Points on a hilly landscape, in no order, each with its height.
A ball rolls from a point to the lowest of its 5 nearest points, and stops where none of them is lower. Distance is the straight distance between rows; heights are no part of it.
z591: [  2  -1 -18  -1 -49 -38  -7  30   4 -27  -1 -14  20  -3   9 -19 -11   8
 -13  29 -24  -1  24  46 -10 -18  -2   7 -37  -7  -1 -14  42   8 -15   7
 -17  12]  height 427
z944: [-19   6 -27  -8 -44 -28   3  12 -13 -23   5 -14  15   7   0 -25 -16   8
 -36  15 -41  17  20  28  -1 -36   7  -5 -28   5 -11  -5  25   7   0  -1
 -36  24]  height 587
z230: [  7   1  35  51  19  58 -35  -8 -26   1  42  39 -12 -31 -17 -20  20   6
   4   7  -2  16   1   8  -3  -2  -1  -2  34  26  24   8 -57 -19  31  35
  55   9]  height 126
z397: [  0   1 -14 -17  -9 -53  17 -22 -27 -24 -42 -32   4 -17 -44  39  20 -29
 -22   6  13 -19 -13 -34  -9 -57 -16 -16 -21  -6   0  22 -18  14 -29 -12
  -8  -5]  height 67
z251: [  9   0  21  22 -11   2  -4   6  36 -12   6 -11  15 -15  17  -6   9  31
  34   3   7 -20  21  24 -25  17 -24  21 -12 -17  26   4  32  -1  -2  33
  16 -12]  height 200
z321: [ 29  40  34  18  -8  45 -22  -1 -11 -14  37  47 -10  -7  33 -33  -5  41
   6   7   7  29 -13  30 -12  12  11   6  19  26  13   5 -18  -8  20  35
  42   5]  height 333
z745: [-20 -44   0  -1  51  27  15 -13  12  28 -13   2   9 -15   2  18  20  -7
  21 -55  20  -3  -8 -39  17  56  -8 -24  15   3 -19   9  -4 -23  17 -19
 -14 -32]  height 297
z849: [-15 -19  -8 -41  -8 -30  40   8  23  -3 -43 -42 -21  12  -5  66  12 -31
  20  32   6 -40 -11 -14  20 -23 -11  -5 -19 -30 -20 -25  26  13 -46  -7
 -37 -16]  height 164
z475: [-23  41 -11   9 -62 -16 -21   0 -26 -28  19  15  19   2 -31 -47  -6  29
 -73  13 -47  25 -15  23 -10 -84 -16   8 -23  14  10  23  -3  33  -4  26
  -8  37]  height 805
z31: [  2  17  43  32 -37  21 -33  -4  20 -31  19   7   8   1   4 -22  15  54
   8  17  -9  -6  33  28 -21 -32 -32  36   6  -9  33   9  45  16  -1  57
  40   0]  height 629
z605: [ 19  10  16   4  33  42  -2  -6  47  10  16  -1 -11 -12  72  31  17  22
  85   7  43 -37 -13  19 -15  70   4  30 -26 -22  12 -21  -4 -25  17  24
  -2 -27]  height 487
z66: [ -1 -10  -7 -12  24 -27  37   5  18  17 -43 -21 -21  -6 -10  57   6 -38
   9 -10  11 -57 -29 -51  18   4 -15 -11   3 -25 -29  -8   1 -10 -36 -25
 -16 -28]  height 191
z322: [-22  -6  -4  34  -1   6 -34  10 -18  22  25  28  22 -24 -32 -58  -6   4
 -65 -22 -23  31   7  10   4 -28   2  -6  16  28  24  38 -56  20  10  11
  31  14]  height 472
z910: [ 26  39  19  -2 -20  25 -23   3 -20 -16  37  32  15  -9  24 -44 -22  44
  -5   4   3  46  -8  42 -16  11  24   4  12  22  16   8 -14  -1  18  19
  40  12]  height 407
z380: [  9 -18  14   8  45  -7  24   0  40  19 -23 -23   3 -23  18  26  13  -7
  37 -12  37 -47 -25   1 -16  39 -15   4   1 -21  17   8   5   1 -13  12
  15 -42]  height 163
z211: [ -8   7  -1 -36  22  12  23 -15  -1  10   2   4   7  33  15 -26 -31  10
  -4 -34   4  28   8 -16  -1  39  25 -23   5  10 -20  -9  15 -11  34 -35
 -13  -9]  height 448
z384: [ -3 -13 -14 -21   3 -17  14   5   9  12 -18 -18  10  11  23 -19 -21   3
  -3 -14   0  12  25   7   4  35  20  -6   1  -8 -18 -24  23 -15  14 -33
 -18   2]  height 345
z5: [ 10  14 -29   5 -54 -45  -1  17 -14 -48 -11 -26  21 -12  -4  -3   3   1
  -8  49  -5 -15  -2  43 -27 -56 -19  14 -45  -6  17   0  21  17 -20  25
  -9  23]  height 171
z84: [ -8  37 -14 -20 -44 -21   4  19 -20 -35  25   4  21  34   2 -56 -53  31
 -53  20 -50  36  13  56  -1 -42  14  11 -12   0  -3 -13  26  24  -3  -3
  -9  30]  height 804
z129: [ -7 -11 -24   0 -24 -51 -11 -14 -35 -25 -24 -23  24 -30 -37  20  25  -6
 -40   2   3  -8   7 -23 -11 -59 -15 -18 -38   4   5  36 -11  11  -8   3
 -21  11]  height 88
z491: [ 10 -23 -13 -27  19 -22  26   2  19  17 -37 -15   1  -2  25   6  -9 -26
  21 -15  25 -23   1  -4   5  55  21  -8   0  -6 -11 -21   7 -25   6 -40
  -4 -17]  height 283
z934: [ -8 -20  33  67  42  65 -36   1 -33  15  42  39   4 -42 -34 -15  23  -6
   3   3  -2  24  -5 -15  12  11 -16 -12  38  17  19  15 -75 -27  56  15
  52  19]  height 286
z906: [ 12  11  -8  -7   6 -42  26   1   9  -9 -39 -26  -7 -19 -29  64  16 -24
  -4  14  14 -41 -28 -36  -1 -34 -25  -9 -18 -21  -7   1  -2  13 -37  -1
 -20 -24]  height 119
z510: [ -8   1  35  15   9  40  -6  -6  14  -3  19  12   0  -6   1 -17  14  27
  17 -17   9  14 -11  -4 -12  19 -19  -6  11  -1  11  12  11  -1  16  21
  17  -7]  height 257
z632: [ 10   9  28  43  23  61 -30   3 -14   1  42  48 -13 -23   2 -13   7   9
  13  -8  15  27 -15   7   5  29   8 -10  33  25   8  11 -57 -22  34  22
  39   2]  height 237
z370: [  2  20  13 -21 -28  -5   5   7   3 -17  12   5  19  27  14 -53 -40  41
 -19   1 -16  39   6  30  -7   6   5   1  -1  -2   1 -14  31  10   5  -5
   7   4]  height 430
z868: [ 43  32  52  50  22  76 -44 -31  16 -10  54  53 -25 -11  16  17  19  14
   9  59  13 -12   9  31   4   3  -6  41  40  20   3 -15  -2 -25  34  62
  55 -29]  height 378
z320: [-22   5  -9  20 -25 -10 -15  -2 -13   1  12   7  11  -8 -38 -16  -2  12
 -53 -10 -34   8  -6  -7   9 -52 -18 -11 -19   4  -4  25   0  17  -6  20
 -27   8]  height 363
z961: [ 22  -3   6 -35  26 -12  50  16  40  11 -26 -21 -10  18  47  11 -17   1
  60  28  28 -43 -17  46  -6  38  14  26 -16 -23  11 -39  25   8 -23  -1
  13 -27]  height 318
z240: [  5  24  41  14   1  49  -6  -6  29 -22  29  14 -13   1  40   0  26  40
  51   8   9   2   2  11 -14  27 -16  20  12   2  17  -4  16 -14  23  47
  19 -12]  height 303
z453: [  8  -2   0 -62  12   2  26 -15  -4   5   3   1  20  53  47  -6 -38  17
  19 -10  13  29  28  10   2  55  33 -18 -11  -1  -8 -42  30 -25  32 -46
  -9  14]  height 494
z217: [-18 -12 -24   8 -16 -25  -8   2  -8   6  -7  -7  13 -11 -17   2   3  -9
 -39 -17 -20  -8  17 -20   2 -13  -1 -18 -11   2 -15   7   4  -6  -1  -3
 -40  -3]  height 214
z782: [ -7  -2  44  50  16  33 -23   0 -16   7  26  33  -5 -14 -41 -29  13  15
 -19 -15  -4  13 -10  -7  -7 -10 -24  -4  29   2  28  33 -22  19   2  29
  46  -8]  height 622
z337: [  8  21  14   1   0  34 -19   3 -20   1  32  40   9  -9  18 -44 -19  24
  -8 -17   8  47  -8  18  -6  30  30 -10  18  30   9  14 -47  -9  30   6
  28   7]  height 381
z705: [-40 -28 -32 -46 -22 -36  40 -12 -40   4 -55 -64 -38  41 -25  24 -14 -69
  28  -3  -3   2  15 -66  -3 -56   8  11  29 -10 -14   3   0  35 -51 -56
 -19  42]  height 310
z885: [  0  -4 -31 -28 -37 -55  20   3 -23 -28 -27 -33  -5  -3 -11  12   2 -33
 -12  44  -8  -9  -4  23 -19 -45   0  -3 -26   0   2  -3  16  15 -29  -7
 -15  12]  height 71
z476: [ 19  39  12 -33   0  29   7  -2   0  -8  31  24   6  23  34 -27 -28  40
  12  -4  10  37 -20  15 -14  36  24  -7   8  16   0 -11   1  -6  27  -1
   8   0]  height 420
z776: [ -4  12  31  14 -25  15  -6  12  14 -11  13   2  16  -1   7 -43  -5  40
  -8  -6 -16  12   8  18 -12  -4 -24   9   5  -1  15   4  32  12  -6  23
   8  -3]  height 519
z927: [ -5 -13  26   8  46  62   5 -10   9   9  20  24 -11  -6   2  11  24  19
  25 -35  21  11 -29 -22   4  54 -16 -19  23   6  -9  19 -11 -12  27   3
   0 -19]  height 255
z718: [ 13   9 -14 -16 -21 -42  27  23  17 -19 -23 -23  -7  -6  -2  32  -1 -15
   7  36  -1 -39 -20  20  -5 -27 -11   9 -30 -15   1 -16  27  20 -40  12
 -16 -12]  height 86
z646: [ 21  10  59  44  24  61 -34 -28 -13 -10  37  36 -15 -19 -27   1  29  12
  12  29   3   0   2   2  -7 -19 -28  21  40   8  29  12 -19  -2  26  50
  68  -9]  height 435
z654: [ 27  10   5 -15  56  25  31  -2  40  12   4  -8 -17   1  70  41   8   5
  86  12  49 -50 -37  15  -6  78  18  21 -31 -16   6 -30 -11 -23  12  -1
   0 -27]  height 410
z147: [  0 -25  -7   1  33 -20  24   9  25  30 -40  -9   5 -23  12  22   5 -23
  11 -30  21 -38 -12 -16   5  44  -2   0   6  -8  -9   2   0 -17 -11 -21
  -3 -35]  height 209
z523: [-30  25 -30  -3 -35 -18  -3 -14 -30  -5  17   2  16  11 -35 -29   0   8
 -75  -9 -52  28  -1  -7  -1 -81   2  -5 -17  17  -5  37 -21  28   5  12
 -27  28]  height 590
z460: [ 22  -1   6   2   1 -14  15  17  44  -7 -11 -18  11  -8  42  -9  -7   8
  37  20  18 -23   0  44 -27  20  -3  27 -12 -20  25 -13  23  -3 -13  18
  14 -21]  height 278
z326: [ -5 -11   5  57   3  -1 -56   6  -9  -8   2  11  14 -18 -69  21  34  36
 -33  -4  -4  -5   4 -33   0 -53 -48   0 -21 -19  26  31  -9  20 -13  27
 -11  10]  height 223
z247: [-15  -3 -45 -18 -24 -44   5  -6 -29   5 -11 -33  -9  13  -2   4 -17 -40
 -15   6 -18   6  37 -15   4 -30  31   0  -5   9 -30 -13  -2  -5   8 -34
 -37  38]  height 316
z479: [-12  -7 -51 -29 -23 -39  12 -10 -32  15 -34 -42 -39  29  -2  21 -16 -73
  27   5  -7   0  13 -35   5 -28  42   7  23  11 -31 -13 -15   0 -23 -56
 -32  40]  height 359
z462: [ 18  -8  54  70  65  66 -36 -25 -27   4  41  28 -18 -39 -58  28  30  -8
  10  24   2   1 -15 -24   6  -5 -39   2  42 -15  19  11 -59 -26  49  26
  74   0]  height 532
z395: [ 34  24  44  64  23  65 -57  -6 -10   1  53  56 -17 -22  22  -7  15  15
  10  24  11  13   7  19   8  14  13  17  42  29   7  -7 -39 -29  34  40
  46   1]  height 341
z464: [  2 -11  -6  33  -7 -31 -16  15  14  -2  -5  -7  15 -34 -19   7  18   9
 -15  -7  -3 -20   6  -6  -5 -10 -31  -2 -21  -7  15  18   9   0 -11  19
 -16  -8]  height 22
z720: [ 20  -3 -39 -50 -13 -44  10  -2  -1  11 -25  -8 -21  70  21  22 -33 -53
  22  23   4  12  22  31  14  21  59  36  17  -1 -22 -56  22  10 -35 -59
 -14  32]  height 339
z248: [-21 -31   8  39  49  64 -26  10 -26  23  42  39  20 -34 -27 -27   7  -1
 -12 -25  -4  48   0 -15  20  14 -10 -24  27  23   8  34 -90 -23  59   3
  35  17]  height 392
z360: [-11  -8 -35 -29 -15 -44  18 -18 -30   3 -38 -40 -13  -5 -20  31   3 -62
  -8  -2  -2 -16   6 -42  -8 -39   9 -12   0   8 -22  10 -24  -6 -19 -30
 -27   6]  height 147
z525: [-23 -13   2  17  16  13  -9  -4  -2  30  17  13  10  -6 -40 -21  -3  -1
 -38 -47 -22   7  -1 -26   9  -2 -15 -25  13   6  -9  29  -9  14   2  -5
 -13 -16]  height 247
z149: [ 19  11 -13  27 -44 -37 -13  24  17 -26  -4 -11  18 -21   5   2   1  11
  -2  37  -5 -25   1  42 -23 -31 -29  27 -35 -23  19   1  26  11 -24  31
  -4   1]  height 259
z592: [ 11  -2   7  14  17 -35  25  19  30  14 -26 -12  -9 -23   2  36   3 -18
  12   4  12 -51 -30 -14  -2   5 -18   5 -14 -19   3   4  10   6 -33   2
  -9 -33]  height 176
z524: [  7   5  29  55  19  69 -48  13 -25   8  57  55   1 -19  10 -23  12  27
   1   7  -4  36  14   9  26  26  16 -10  22  30  10   1 -65 -33  47  26
  32  21]  height 264
z410: [ -6 -10 -10 -26  63  47  13 -25  12  27   4  11  -1  13  24  17   8  -1
  32 -63  26   8 -17 -46  23  81  18 -34   0  12 -32  -3  -3 -31  44 -41
 -31 -20]  height 632
z816: [ -4   1  51  37   3  37 -31  -7  15  -8  20  13  -1 -15 -18  -6  19  35
  10   1   5  -3  15   1 -11 -11 -36  17  21 -13  38  19  19  14   3  45
  33 -11]  height 523
z107: [  2  14  25  45   0  57 -54   5 -25  -3  50  49   7 -20   6 -33  14  27
  -3   0  -1  43  19  25   6   8  17  -5  21  37  19  11 -56 -19  37  37
  40  20]  height 254
z808: [ 10  17 -23  17 -63 -39 -13  26  -1 -39  -2 -15  29 -11   5 -10   3   9
 -13  47 -17  -8  10  56 -30 -50 -24  23 -47 -17  13  -4  34  11 -23  29
  -4  17]  height 244
z77: [ 25  48  53  29 -19  45 -36 -17  -5 -25  42  32 -12  -9  19 -25  10  35
  18  31  -1  11   2  38 -17 -12  11  24  27  25  16   6  -6  -1  14  54
  61   0]  height 263
z764: [ -8  -8  -2 -33 -15 -36  47   2   8 -18 -41 -39 -12   6 -24  63  19 -25
   7  30   1 -36 -16 -26   2 -47 -19 -15 -26 -20  -5  -8  13  22 -42   0
 -25 -10]  height 96
z929: [  9  -7   9 -15  67  24  42  -3  41  26 -19 -11 -14 -10  46  42  20  -9
  74 -16  55 -63 -49 -19  -1  73   9  12 -10 -16  -2 -20  -8 -19  -1  -6
   8 -44]  height 367
z700: [-23  -7 -21  22  14   3 -16  -5 -13  39  17  27   9  -4 -43 -37 -10 -14
 -79 -33 -37  31  -2 -11   9 -31   0 -19  17  23  -6  47 -53  21  13   3
   0  -3]  height 336
z639: [ 20  18  -2 -21  27  38  15   7  31   4  17  12  -1  12  66  23   0  28
  50  -7  30  -4 -14   2  11  87  10   0 -29  -4  -4 -30  10 -34  35  -5
 -15 -13]  height 399
z507: [ -1 -34  -2  18  38 -21   6   2  17  30 -26  -3   7 -34 -13  30  12 -12
   4 -43  25 -31  -9 -26   7  33 -15 -10   6  -9  -7  11  -7 -14 -16 -15
 -10 -31]  height 180
z53: [-13 -20 -24 -81 -47 -31  28   1   9 -29 -36 -36 -30  51  13  51  11 -38
  33  47 -12  -1  11  42  12 -29  20  18 -25  -6 -22 -41  43  33 -52 -12
 -30  12]  height 300
z679: [ -6   2  21  -9  26  35   8  -5   9   7  15  14  -3   7  21 -11   2  29
  19 -31   9  19 -11 -11   0  49   4 -20   4   5   2   3  12 -14  23  -5
  -1 -18]  height 320
z563: [ -8  -4 -57 -42 -38 -47  14  -6 -39  -7 -26 -36 -31  46  -2  12 -15 -60
  26  24 -10  27  27   8  -5 -36  58  20  14  18 -29 -31   0  16 -27 -44
 -18  54]  height 379
z725: [ -1 -24   1 -19  49 -10  46  -4  38  34 -45 -19 -14 -12  11  39  -3 -28
  36 -21  30 -56 -30 -30  18  47  -1  -4   8 -19 -15 -11   2 -11 -23 -32
   6 -46]  height 235
z539: [-10 -24 -12   6   7 -22   1   3  19  21 -17  -6   9 -17   1  -4   3  -5
  -1 -32   3  -9  12  -8   3  27  -6 -17  -6  -6  -7   9   9 -16  -2 -13
 -20 -17]  height 184
z963: [ -9  -7 -24 -33  -1 -30  36 -15  -7  12 -44 -33 -33   1  -9  54   1 -69
  10  -3   0 -28 -14 -54  13 -17   9 -12  16 -11 -30  -5  -2  -8 -30 -37
 -28  -5]  height 233
z553: [  7 -11  -9 -49 -14 -28  36  24  31   0 -36 -17 -25  43  20  29 -18 -27
  23  44  -7 -24  -5  37  18  11  20  21 -10 -23 -23 -56  38  17 -46 -21
 -16 -13]  height 258
z809: [ -6 -11 -15 -54 -29 -34  39   5  -1 -24 -39 -36 -28  15  -8  46  12 -39
  14  45   4 -21 -10   5  11 -48  -6  -3 -21 -18 -16 -18  24  18 -45  -3
 -18   3]  height 143
z79: [ -2 -14  46  57  36  45 -27  -8 -22   8  28  29  -2 -23 -56  -7  19  13
  -9  -5   4  10  -8 -14  -1 -10 -38   2  35  -6  30  31 -31   9  16  28
  56  -1]  height 589
z222: [ 10 -18 -36 -37  22 -22  20 -11   6  33 -44 -21 -14  33  31   6 -30 -55
  23 -13  22 -13  22 -23  20  57  47  11  22  -7 -19 -39  11 -24   1 -73
  -7  13]  height 767
z267: [ 13 -13  -9 -11  18 -32  28  13  31  12 -35 -22   0 -10  23   7  -9 -21
  17   4  15 -31  -9  11  -4  39   9  -1 -12 -12  -2 -15  18  -7 -15 -15
  -2 -23]  height 221
z14: [  1  -6   1  -6  46  51  -5 -10 -19  20  28  37  -5  -5   1 -25   0   6
  -4 -37   9  38 -31 -14   3  41  22 -23  23  28 -12  29 -47 -11  37 -13
  15  -9]  height 408
z249: [-30 -12 -44 -23 -28 -54  13 -31 -49   0 -33 -58   2  -2 -21  11   1 -52
 -14  -3 -10   1  29 -43 -10 -64  14 -13  -4  16 -13  20 -26   6  -7 -31
 -19  25]  height 262
z531: [ -3  11   9 -25  -3   6  15   0   4  -4   6   4   7  21  15 -41 -25  30
  -9 -21 -10  29   2   9   0  30  19 -12   9   3  -2  -6  23   0  19 -11
  -7  -2]  height 360
z998: [-20  19 -20  22 -18 -11 -19   3 -16  21  20  25  11  -2 -49 -38   0   9
 -83 -11 -41  21 -10  -2  -1 -62 -15  -6  -1  19  12  49 -39  29  -5  13
  -3  14]  height 471
z691: [  4 -18   4  -7  55  37  17  -5  30  19  -2   7  -2 -23  40  35  30   8
  58 -32  39 -26 -22 -16   6  85   2  -8 -12  -8  -9  -3  -8 -27  27  -7
  -4 -23]  height 483
z973: [  1 -20 -41 -17   2 -29   2 -10  -7  34 -24 -26 -10  21  17   7 -22 -54
   3 -21  -4  -7  31 -36  16  19  41   3  10   1 -35 -23  -2 -24   4 -62
 -38  19]  height 535
z924: [ -5 -24 -30  -6  20 -19   6 -10   0  32 -30 -24  -6  -6   4  10  -9 -40
   0 -39   3 -16  19 -38  24  30  18 -14  17   5 -32  -2  -2 -23   1 -44
 -29 -17]  height 311
z82: [-25 -27  -5 -46   3 -26  37  -6  11  -3 -55 -45 -19  -3  -7  88  16 -43
  23   8   6 -38  -1 -65  21 -32 -19 -13 -15 -34 -20 -10  -3   0 -45 -24
 -29 -16]  height 181
z759: [  3  31   6  -3 -27   1 -10   1 -17  -6  23  21  22   7   5 -75 -38  34
 -45 -14 -16  38   5  39 -11  -7  27   4  15  16  15  12 -16  18   2  -2
  30  18]  height 450
z205: [ -5 -27  18  42  19   3 -30   5  11  13   5   6  13 -28 -43  21  27  21
 -10 -23   8 -13   6 -25   2  -4 -46  -6   2 -15  18  25   1   4  -7  22
  -1 -13]  height 130
z452: [  4  -5 -32 -51 -26 -41  37   2  -7 -15 -32 -21 -37  37   6  30 -13 -52
  15  43 -12  -8  -1  23   9 -23  23  14   0  -3 -23 -35  26  15 -39 -22
 -29  13]  height 202
z347: [  8 -11 -13 -55  41  21  24 -19   4  15 -10  -7   0  22  55  21  -1 -10
  39 -34  37  -7   0 -28  25  88  29 -22  -8   6 -27 -30   3 -44  42 -58
 -15  -2]  height 818
z200: [ -1 -15  -1 -28  12 -19  45  18  42  16 -40 -30 -22  13   2  60  -3 -25
  24  17   7 -54 -19 -14  22  -2 -11   1 -14 -36 -14 -27  23   5 -42  -3
 -30 -33]  height 234
z644: [ -6 -35 -24 -19  49  -3  21 -17  13  40 -42 -15  -5  -1  19  14  -3 -39
  16 -56  28 -23   5 -43  26  57  23 -13  20   4 -24  -8  -8 -36   8 -61
 -11 -16]  height 493
z708: [-14   0   3 -10 -15  -5   5   9   8   2   3   0  13  13   2 -35 -23  20
 -28 -21 -19  16  14   1   3   9   5 -10  -3   0  -6  -1  27   2   8  -8
 -17  -1]  height 290
z690: [ -4 -11  -4 -39  31  13  22 -14   5  16 -13   0   5  17  28   0 -13   1
  16 -40  22   7   9 -23  17  62  24 -22   1   8 -17 -15  10 -29  38 -42
 -18 -10]  height 522
z817: [ -8 -23 -13  26   7 -32 -20   7  -3   5 -13  -6  11 -37 -43  34  22 -13
 -26 -23  -2 -18   5 -30   5 -17 -19 -23 -17  -6  -2  25  -9   3  -9   3
 -25  -6]  height 122
z797: [  0  -1  22  59  17  20 -42   8 -17   8  18  31  -1 -10 -75  -8  22  25
 -44   2 -16   2  -9 -23   3 -45 -48   8  14 -14  31  34 -16  32 -11  33
  39   0]  height 415
z3: [  3   2   4 -24   4  11  21   8  27  -8  -3  -5   9   6  45 -10  -4  28
  38  -2  19  11   9  18 -10  51   8  -3 -17  -4  13 -22  24 -20  23  -6
  -6  -8]  height 375
z473: [ 15 -12 -42 -31 -25 -47   8   5  -5  -5 -20 -17  -9  29  18   5 -27 -38
   2  22 -13   8  31  22   7   2  49  10  -6   2 -29 -38  17  -6  -6 -39
 -29  28]  height 271
z202: [-13 -12   6  37  -4  -3 -22  13   4   2   3  10  13 -17 -46   1  10  14
 -25 -23  -9  -4   4 -20   5 -21 -32 -17  -9 -12   9  27   8  12  -9  18
 -13  -3]  height 154
z75: [ -3   2 -14 -31 -21 -24  12   7 -11  -5   4  -7  11  45  13 -34 -45  14
 -24   5 -31  39  36  27   6   3  31   1  -7  -6 -15 -34  38   2  11 -32
 -28  21]  height 543
z90: [  4   2 -22 -20 -27 -58  18  -2 -18 -27 -30 -28   2 -16 -23  25   9 -31
 -16  28   6 -20 -13  -2 -13 -48  -2  -9 -29  -6  -4   1  -5  12 -30   1
 -17   3]  height 30
z278: [  6  -2 -12 -38 -37 -33  37  17  13 -32 -34 -36 -11  21  -7  38  18 -19
  11  60   2 -21  -9  30  -9 -56 -17   2 -36 -15  -1 -16  39  30 -47   9
 -13  -6]  height 127
z508: [-25  -5 -15 -11   0  -6   0 -13   0  26  -5 -15   7  23  -5 -26 -29  -9
 -32 -29 -28  12  24 -24  14   4  22 -13  11  16 -30   2   4   0  18 -26
 -35   2]  height 148
z788: [ 52  45  10  -6  19  34 -28   2   3  23  58  66   5  17  58 -16 -35  34
   7  -6  28  31 -27  11  10  73  26  -6   9  19   5 -21 -14 -28  24 -13
  10   8]  height 357
z618: [ -7 -18  34  44  72  67  -2  -6 -11  19  35  36 -10 -27 -38  11  23   1
  18 -28  10  12 -43 -33   2  29 -30 -26  40   2   1  28 -43  -7  28   9
  28 -14]  height 334
z358: [  8   1 -16  18 -37 -43 -12  19  -3 -31 -11 -17  21 -30 -15   8  13   1
 -12  20  -4 -22   3   9 -22 -43 -29   5 -38 -12  15  12  15   9 -19  23
 -18  13]  height 165
z881: [-16  -1  -5  13  10  24 -24   3 -13  19  27  31  19 -16 -11 -58 -10  13
 -42 -34  -8  43   4   5   0   3  13  -8  25  36  19  37 -64   7  27   4
  29   5]  height 431
z457: [ 12 -12 -49 -38   0 -31   4  -2 -10  28 -34 -21 -24  60  25  16 -35 -66
  28  13   8   3  19  -9  19  29  56  19  26  -1 -27 -40   9   0 -20 -71
 -28  42]  height 506
z556: [-18 -25  -5   5  45  35   8 -15 -14  39  13  21   3   6 -31 -31 -13  -7
 -33 -58  -6  26 -21 -29  10  15  18 -23  32  14 -14  36 -43   3  15 -22
  11 -15]  height 329
z907: [-20  38 -22  -6 -52 -21  -5   4 -21 -22  19   1  14  19 -13 -52 -23  17
 -70  13 -46  28  -3  32  -8 -61   6  -1 -18  14  -3  12   5  27  -6  10
 -21  29]  height 822
z199: [  0  11  14  48 -38  -3 -45  11  -7 -19   8  15  21  -9 -40  -7  19  41
 -32  13 -23  -5   5   0  -9 -60 -43  19 -22 -15  34  21  21  22 -16  43
  -3  15]  height 515
z153: [ -7  29   8   9 -56 -10 -10  23  -7 -35  14   9  21  11  -3 -55 -27  42
 -43  18 -36  18   2  43  -8 -44 -14  20 -13  -7   6  -1  39  22 -13  26
   6  20]  height 553
z167: [ -7   9  19  22  -5  17 -11   8   0  -2  22  23  11  -2 -32 -45 -10  23
 -43 -22 -20  14  -6   2  -2 -11 -10  -7  15   8  13  25  -5  20 -11  14
  15  -7]  height 446
z303: [ 37  40  22  21   3  47 -34   8  -8   5  54  56  -9  -7  34 -21 -12  35
  15   4  14  30 -14  24   1  46  21  -5  21  25   8  -8 -32 -23  24  20
  27   8]  height 315
z433: [-27   7  -9  16 -41 -20 -33  -2 -31 -27  -5  -5  30  -5 -51  -2  28  38
 -51   3 -15  13   4  -9 -14 -91 -41  -9 -42   1  29  42  -6  33  -3  29
 -13  28]  height 736
z151: [ 20  -2  -6   9 -26 -29   7  30  31 -19 -15 -18  15  -7  31 -19  -6   6
  11  30  -2 -18  10  49 -20   1 -10  26 -24 -25  16 -20  36   5 -18  16
   4  -5]  height 328
z672: [ -4  25  10  15 -36  -3 -11  11 -10 -10  21  12  14   0 -13 -68 -20  29
 -49  -5 -28  23  -6  36 -17 -26   0  14  10   9  15  19   0  28 -11  25
  24  14]  height 167
z574: [-32 -25  -8 -44 -16 -52  35 -21 -17 -17 -63 -62 -16  21 -31  43  10 -47
  -2   9   9 -14   7 -62  10 -62 -14 -11   0 -22  -9   8  10  23 -51 -34
 -11   9]  height 260
z297: [ 25   4  48  79  46  63 -55 -19 -20  13  52  42 -18 -37 -19  11  29  -2
   8  35   4   3   6   4  11   5  -5  16  41  15  12  -4 -47 -36  51  41
  56   1]  height 344
z69: [  2  35  14  42 -61   0 -38  14   4 -38  19  12  27   4  -8 -37   0  52
 -27  36 -23  -6  13  38 -21 -66 -42  42 -15  -8  23   7  51  26 -14  58
  26  18]  height 695
z259: [  6 -19  14  26   9  -5  -3   6  26   5  -4 -10  13 -26   5  10  14  12
  21 -13  15 -26  11   2 -13  29 -23   0  -4 -17  20  11  14  -1  -5  19
   8 -19]  height 125
z997: [ 11 -16 -10  25  27 -40  -4   8  16  19 -29 -12   9 -39 -28  42  22 -18
  -8 -26  13 -38 -19 -33   1   6 -24 -10  -2 -14  -7  15 -17  -1 -25  -9
 -14 -30]  height 149
z570: [ 17  38  53  24  -7  58 -25 -21  14 -22  36  29 -17   6  26  -6  23  38
  29  27   5   4   6  19 -19  -7 -10  29  21  10  21   0  12  -2  20  62
  45 -14]  height 190
z299: [ 14  19  58  38 -14  44 -36 -20  -4 -19  27  26  -4 -10 -17 -31  23  31
  -5  22  -4  -4   9  14 -19 -42 -22  33  31   4  37  15  14  17   7  58
  66  -2]  height 445
z428: [-21  12 -24   4 -57 -28 -11   8 -18 -35  11  -9  26   1 -17 -30   4  28
 -44  19 -33  14  10  24 -15 -68 -17  -6 -40   5   5  15  18  15  -1  18
 -28  23]  height 777
z612: [-38   2 -33  -6 -26 -27   0 -18 -30   4   5 -20   5   9 -25  -8  -1 -15
 -55 -20 -43  13  19 -26   8 -61   7 -15 -13  20 -22  30 -11  13  14  -4
 -42  18]  height 559
z439: [ -2  -8 -50 -31 -50 -57   6   6 -27 -33  -2 -27   0  19   9  -3 -17 -24
  -8  34 -27  22  31  47  -3 -33  35  11 -27   6 -18 -33  23   7 -17 -24
 -27  36]  height 364
z825: [  7  -7 -15  -6 -18 -36  12  24  18  -5 -13 -17   9  -4  22 -12 -15   1
  -2  12  -3  -2  17  26  -5  10   9   3 -20  -5  -5 -15  28  -5  -5 -14
 -13 -10]  height 277
z388: [ 11  17  22  10  32  63  -3  -2  25   4  32  30 -17   2  40  17  13  32
  45 -13  23   8 -24  -9   8  62  -3  -2   4   2  -7  -9   0 -19  25  16
  -6 -16]  height 331
z123: [-17 -29  22  21  29  31  -2  -5   7  16  10  13  -3 -10 -26  -6  12  18
  -3 -42  -1   8  -8 -23   4  22 -26 -19  15  -3   0  24   1   1   6   4
  -1 -17]  height 189
z886: [ 28  43  32   3   0  54 -10  -1  13 -10  40  38 -12   8  46 -17  -2  42
  39   7   8  17 -25  12  -2  39   7   6  11   9   4 -11   2 -12  18  23
  17  -9]  height 380
z988: [-39 -33 -21 -75 -33 -30  33 -11  -8 -15 -51 -57 -31  34 -13  51  16 -57
  40  31  -2  -6  19 -25   8 -39  -5   7  -1 -15 -12 -23  28  32 -54 -32
 -22  21]  height 215
z548: [ 13  18   2 -33  31  40  14  -4  14   9  26  18   1  26  44   7 -11  28
  29 -24  26  17 -19 -13  10  71  13 -25  -9   6  -7 -16  10 -23  34 -22
 -17  -4]  height 401
z170: [ 18 -17 -22 -61  10 -32  24  -2   3  14 -28  -9   5  49  45   5 -32 -29
  21   9  26   7  33  27   7  57  51  10  -1  -6  -5 -50  30 -14   2 -55
  -3  12]  height 424

Call two points neighbours if one is among the 5 nearest of the other. Go from one point of each pair to the other, from neighbour to neighbour, staying as low as possible. Name the highest point that can't be avoided.
z230 and z672 | z167
z230 and z90 | z321
z464 and z570 | z240
z90 and z464 | z817

Where does a ball stop that starts at each point below?
z548 | z464
z605 | z464
z476 | z464
